Points on a hilly landscape, in no order, each with its height.
From any point a ball rolls to the lowest of the 5 points nearest to it. It stops when none of these is lower. Distance is the straight distance between rows; heights are no part of it.
J_537: [132 166 119 166 137 142  86  60 119 130 151 132 127 122 101  86  92 152
 151 179  78]  h=65.5
J_169: [152 173 183 129  98 162  94  58  81 106 157 187  89 108  93  94  94 190
 159 177 120]  h=58.7
J_724: [ 82  84  97 174 118  94 205 190 171  93  46 159 186 143 159 137  94  84
 154  39 112]  h=55.0
J_670: [142 192 168 117 106 158  76  43  74  89 158 167  59 104 109 105  93 142
 146 186 108]  h=64.7
J_298: [107  91  99 156 128 113 195 200 168 115  68 159 184 144 155 143 104  88
 150  53 122]  h=43.2
J_640: [111 101 107  98 106  78 142 131 126 115  60 103 142 106 134 170 111  71
 106  63 117]  h=31.5
J_108: [134 118 106 160 134 131 158 150 169 171 116 117 163 145 120  87 138 123
 158 126 116]  h=24.4
J_901: [141 114 114 145 141 135 162 177 153 167 129 124 146 139 132 117 140 122
 127 108 143]  h=22.1
J_589: [113 144  82 154 128 109 103  86 153 151 119  91 144 121  95  85  98 117
 165 161  75]  h=31.9
J_10: [117  98 126 115 137 123 171 202 154 129  95 142 150 140 173 181 141  94
 116  61 154]  h=33.3
J_613: [117 150 120 102 130 113  79  77 106 100 154  85  85 119 122 125 121 104
 123 170 109]  h=62.8
J_767: [117  93 122  71 102  77 133 132 115 110  81  95 133  91 135 186 133  72
 104  77 135]  h=11.0
J_581: [126 113 112 128 138 113 137 153 152 161 118 111 141 131 127 125 137 110
 134 119 136]  h=15.4
J_955: [147 145 170 156 107 173 113  85  92 115 152 186 155 141  93 109 116 223
 163 163 125]  h=44.9
J_330: [108 107 103 115 116  88 159 154 149 131  64 117 152 115 135 164 121  83
 137  65 123]  h=29.0
J_557: [125 122 122 149 135 131 146 164 150 155 148 114 134 136 125 118 142 133
 119 133 134]  h=22.3
J_462: [123 169 133 117 138 133  78  54 100  97 157 114  72 118 117 122 111 122
 137 177 105]  h=71.5
J_180: [123 101 138  86 132 124 132 185 133 138 124 108 103 127 158 191 160  98
  97  89 173]  h=44.3
J_583: [141 161 146 150 133 149  96  92 118 119 160 140 114 133 110 100 122 170
 133 168 116]  h=42.9
J_895: [117 123  97  89 124  90 102  98 136 124 115  75 122 108 121 146 126  81
 134 132 116]  h=29.1
J_30: [112 122 100  63 114  86  95  75 110 120 119  75 118  97 117 139 118  77
 126 140 117]  h=38.1
J_920: [133 105 129 103 138 127 143 181 149 141 120 117 126 129 151 165 148 106
 112 105 158]  h=44.0
J_554: [143 110 101 163 140 139 180 185 169 167 109 145 170 142 127 107 135 118
 151  98 135]  h=24.2
J_344: [143 160 182 130 101 164  96  68  78 108 147 190 125 125  90 100 112 210
 177 175 125]  h=53.1
J_299: [ 89  91 117 121 128  93 171 187 142 100  58 132 152 134 174 179 127  85
  98  41 150]  h=35.1
J_976: [127 134 135 123 143 140 109 136 121 124 158 109 104 127 131 120 150 137
 112 155 144]  h=61.9
J_51: [127 122 138  95 142 133 122 153 132 138 150  96 103 127 147 154 164 124
  99 126 157]  h=82.0
J_609: [117 100 121  89 113  76 151 150 120 114  69 116 136 117 143 191 129  83
  92  59 140]  h=37.7
J_412: [127 108 148  97 148 147 152 198 129 144 146 120 102 129 159 170 177 115
  80 110 192]  h=52.0
J_730: [123 146 171 111 134 147 102 109  86  94 173 121  61 140 126 135 148 147
  97 168 145]  h=77.9
J_53: [150 181 132 171 119 154  90  55 112 124 157 162 141 118  96  74  87 181
 163 176  91]  h=53.0
J_221: [120 134 103 109 135 112  82  70 119 113 138  83  99 119 123 122 116 104
 136 167 101]  h=50.3
J_623: [125 139  98 177 133 124 125 109 163 161 134 102 153 140 107  85 117 131
 155 154  90]  h=32.0
J_436: [144 109 136 145 146 143 150 172 150 153 145 132 142 141 131 118 156 143
 116 129 151]  h=27.9
J_822: [137 176 145 139 130 146  70  37  93 101 162 147  87 109 108  93  81 145
 150 185  94]  h=58.0
J_757: [124 149 136 129 144 138  91  97 113 110 169 116  97 128 120 121 134 143
 126 163 112]  h=3.1
J_356: [127 141 143 107 138 134  96 111 110 100 161 102  81 131 135 137 141 138
 106 171 136]  h=68.3
J_777: [150 155 151 172 128 167 112  80 116 128 156 174 169 139  89  77 107 210
 156 169 109]  h=29.8
J_201: [139 132 103 178 142 149 149 125 148 158 147 130 152 148  99  86 138 158
 139 157 112]  h=28.4
J_913: [145 112 138 110 139 144 142 172 127 140 157 117 120 136 145 138 168 141
  95 131 164]  h=56.3
J_72: [141  91 116 153 148 144 202 210 160 166 107 171 175 146 153 121 156 111
 132  87 159]  h=30.8
J_988: [129 183 142 104 125 139  70  42  81  85 154 135  62  98 121 112  84 115
 147 191  98]  h=63.4
J_419: [139 171 139 165 132 146  96  63 110 127 162 145 118 121 101  89 100 169
 144 170  96]  h=55.4
J_55: [145 149 119 164 135 134 120 116 140 149 151 126 140 143 111  79 130 157
 127 163 116]  h=29.6
J_692: [151 137 161 151 124 167 114 108 103 115 167 159 141 149 107 110 138 202
 127 166 140]  h=21.6
J_313: [157 168 162 157 116 173 101  60  93 125 155 186 140 121  82  86  93 206
 175 166 114]  h=44.8
J_551: [128 107 102 131 132 108 152 183 164 150  88 129 164 129 146 139 129  98
 135  75 135]  h=32.9
J_452: [134 181 188 108 112 147  73  50  66  84 160 157  47 108 108 117  99 138
 135 189 120]  h=66.1
J_620: [121 113  97 107 122 109 117 125 153 147 111  85 119 118 125 133 128 100
 136 118 122]  h=20.0
J_421: [123 104 124  93 135 103 152 179 135 129  98 124 127 120 165 191 145  97
 102  72 168]  h=37.0
J_209: [131 168 171 129 121 154  86  61  79  98 159 154  75 115 113 110 113 160
 129 184 117]  h=61.1
J_816: [137 149 131 164 139 153 118 113 119 129 163 140 135 132 113  99 134 180
 126 158 117]  h=17.9
J_558: [112 120 120  74 132 104 103 115 120 116 133  76  94 105 139 158 143  97
 112 133 146]  h=14.9
J_394: [140 173 161 145 121 153  85  69  99 112 164 144 102 118 115 100 109 172
 138 170 115]  h=19.3
J_601: [133 112 150  98 143 136 130 168 114 128 168 120  87 144 138 143 165 128
  91 135 173]  h=73.0
J_736: [128 132 111 117 139 131 102 107 136 123 141  92 102 126 126 120 138 122
 113 150 123]  h=15.3
J_900: [145 173 204 103  92 160  82  61  70  95 153 182  67 105  89 108 103 184
 170 178 135]  h=62.3
J_748: [129 169 105 167 132 116  81  48 125 129 141 114 119 119 100  84  91 130
 157 174  74]  h=74.6
J_395: [100  97 138  90 113  85 161 150 115  95  77 117 138 116 166 210 141  74
  70  42 142]  h=26.3
J_999: [142 153 185 135 111 167  93  83  87 100 169 178 103 134 100 115 126 206
 134 167 135]  h=58.9
J_54: [128 154 191 107 114 152 103  93  71  92 169 158  64 126 122 129 132 157
 119 173 141]  h=74.1
J_139: [119 119 114 100 130 115 116 133 133 135 126  87 112 119 145 154 133 100
 120 123 133]  h=42.8
J_505: [110 101 128  98 121  92 166 178 128 102  66 131 145 121 160 197 125  83
  82  53 143]  h=32.3
J_160: [ 96  83 129 101  96  62 176 138  99  80  49 122 141 113 161 180 127  66
  42  39 129]  h=12.1
J_482: [118 101 109  76 111  85 111 116 126 126 104  80 121 102 127 165 128  77
 113 103 129]  h=34.7
J_351: [135 166 172 128 118 154  97  80  76  96 168 178  90 121 106 116 110 179
 133 173 123]  h=63.7
J_803: [125 104 137  73 136 126 123 156 126 126 134  99  88 121 156 180 159 106
  90 109 165]  h=62.2
J_119: [107  93 117 147 141 119 196 208 169 127  75 159 165 147 167 159 126  95
 129  51 144]  h=34.6
J_317: [121 142  95 143 132 118 102  98 141 139 133  90 124 128 114  95 111 113
 146 157  94]  h=28.1
J_265: [124 173 120 151 128 132  80  63 107 113 157 116 103 109 117  96  98 141
 143 178  83]  h=69.1
J_916: [109 161 101  99 116 107  66  38  92  95 151  91 100 103 120 112  83  95
 140 197  83]  h=71.2
J_650: [121 112  99 110 118  92 128 138 150 140  84 100 142 117 133 155 123  84
 132  94 115]  h=22.2
J_556: [115 105 119 140 133 111 175 187 159 139  74 147 161 133 162 165 131  87
 123  52 145]  h=34.4
J_714: [142 132 121 163 134 147 140 140 135 154 154 132 158 150 123 100 150 161
 125 149 122]  h=28.0
J_225: [116 129  87 115 115 102  96  84 136 138 121  79 125 111 118 120 110  97
 143 146  97]  h=28.5
J_857: [151 114 134 148 137 160 156 153 133 136 165 146 165 157 123 106 165 183
 105 152 145]  h=29.7
J_571: [136 106  94 158 126 112 180 176 174 164  83 128 168 134 128 112 117 100
 163  86 126]  h=29.5
J_582: [114 106  98 138 116  96 161 163 167 153  86 123 157 127 125 127 111  90
 155  89 116]  h=25.3
J_874: [135 127 102 152 143 134 125 143 153 158 135 115 154 140 117  97 140 139
 141 142 125]  h=26.2
J_104: [112 104 112 109 119  85 157 169 141 121  69 129 149 118 166 178 123  85
 106  55 127]  h=35.6
J_228: [134 112 104 156 134 127 155 174 171 165 106 123 162 142 126 113 134 113
 144 104 130]  h=21.7
J_729: [117 103 137  90 133 112 160 196 135 121  99 131 123 129 178 208 145  92
  89  68 177]  h=35.8
J_27: [128  97 109 148 140 122 183 197 174 159  92 144 164 142 144 129 136  99
 138  81 145]  h=27.8
J_213: [138 141 151 145 130 152 116 125 111 122 169 142 130 154 123 103 143 187
 111 164 138]  h=30.2
J_787: [137 106 133 125 140 140 153 177 146 157 134 125 133 131 149 150 155 123
 111 119 154]  h=34.3
J_177: [147  98 134 129 139 155 170 184 148 165 147 148 156 143 137 123 175 157
 110 119 165]  h=32.7
J_289: [122 175  96 149 127 121  66  29 121 120 143 111 108 103 106  86  81 120
 159 180  71]  h=75.2
J_576: [134 141 163 134 129 151 119 120  97 112 174 137 105 135 125 118 144 177
 113 159 139]  h=16.4
J_688: [129 122  87 128 118  99 114 112 155 153 104  90 139 121 104 119 109  95
 159 129  90]  h=21.5
J_539: [145 100 126 153 139 167 172 171 141 164 146 161 192 161 120  97 174 180
 122 136 147]  h=31.2
J_712: [124 129 162  98 129 147 120 148 106 109 175 115  78 147 141 144 162 152
  87 152 159]  h=85.3
J_993: [152  86 125 152 144 162 194 194 159 172 133 150 189 158 129 100 173 150
 126 125 159]  h=32.5
J_732: [125 102 122 136 142 135 198 218 166 145  98 164 162 147 167 144 143  98
 131  69 153]  h=31.1
J_561: [132 179 100 183 129 127  89  52 135 147 145 132 149 127  89  64  90 156
 170 180  67]  h=67.1
J_944: [124 100 126  77 118  95 134 150 130 124  98  98 129 116 151 188 135  82
 106  78 150]  h=40.2
J_159: [100  95 101 151 111  98 181 172 167 118  58 140 176 135 146 126 106  93
 163  53 105]  h=60.4
J_3: [117 111  83 152 110 105 151 158 175 157  81 105 172 131 113 114 107  98
 174  94 109]  h=28.3
J_486: [146 155 161 155 129 158 103  79  94 122 154 179 136 130  88  97 116 207
 139 157 121]  h=40.8
J_429: [128 106 114 111 124 115 143 165 150 144 107 110 134 125 141 159 136 100
 119  93 147]  h=32.2
J_844: [152 136 138 171 133 161 132 102 111 133 160 155 169 150 103  81 135 208
 147 169 117]  h=10.3
J_694: [114 147 141  96 141 125  84  87  97  91 162  99  75 120 133 135 131 122
 117 166 127]  h=67.0
J_677: [138  91 137 120 150 147 182 218 160 158 123 164 150 146 166 147 170 124
 108  84 173]  h=32.6
J_819: [149 100 147 125 147 156 167 198 134 157 149 143 145 149 142 131 176 138
 100 117 174]  h=35.7
J_65: [101  96 117 133 117  91 175 182 149 112  56 133 161 132 158 162 120  86
 119  49 133]  h=37.6
J_886: [121 108  92 125 120 101 138 140 155 149  86  95 150 122 124 129 113  94
 152 101 105]  h=19.8
J_373: [131 170 161 117 128 142  83  70  82  91 169 135  63 127 122 119 115 138
 129 184 126]  h=73.1
J_371: [132 116 135 123 139 153 124 152 134 139 157 107 118 146 133 138 158 146
 103 133 149]  h=68.8

For each start below, name the point where the ball stops.
J_421: J_581
J_900: J_844
J_180: J_160
J_119: J_581
J_677: J_581
J_601: J_581

Call two points neighbours if one is among the 5 nearest of the other. Go from one point of each pair to the other, from neighbour to neighbour, staying as low as possible. Name the highest point that can't be avoided.
J_160 and J_844: J_640
J_394 and J_767: J_583
J_558 and J_576: J_895
J_581 and J_886: J_620
J_160 and J_767: J_395
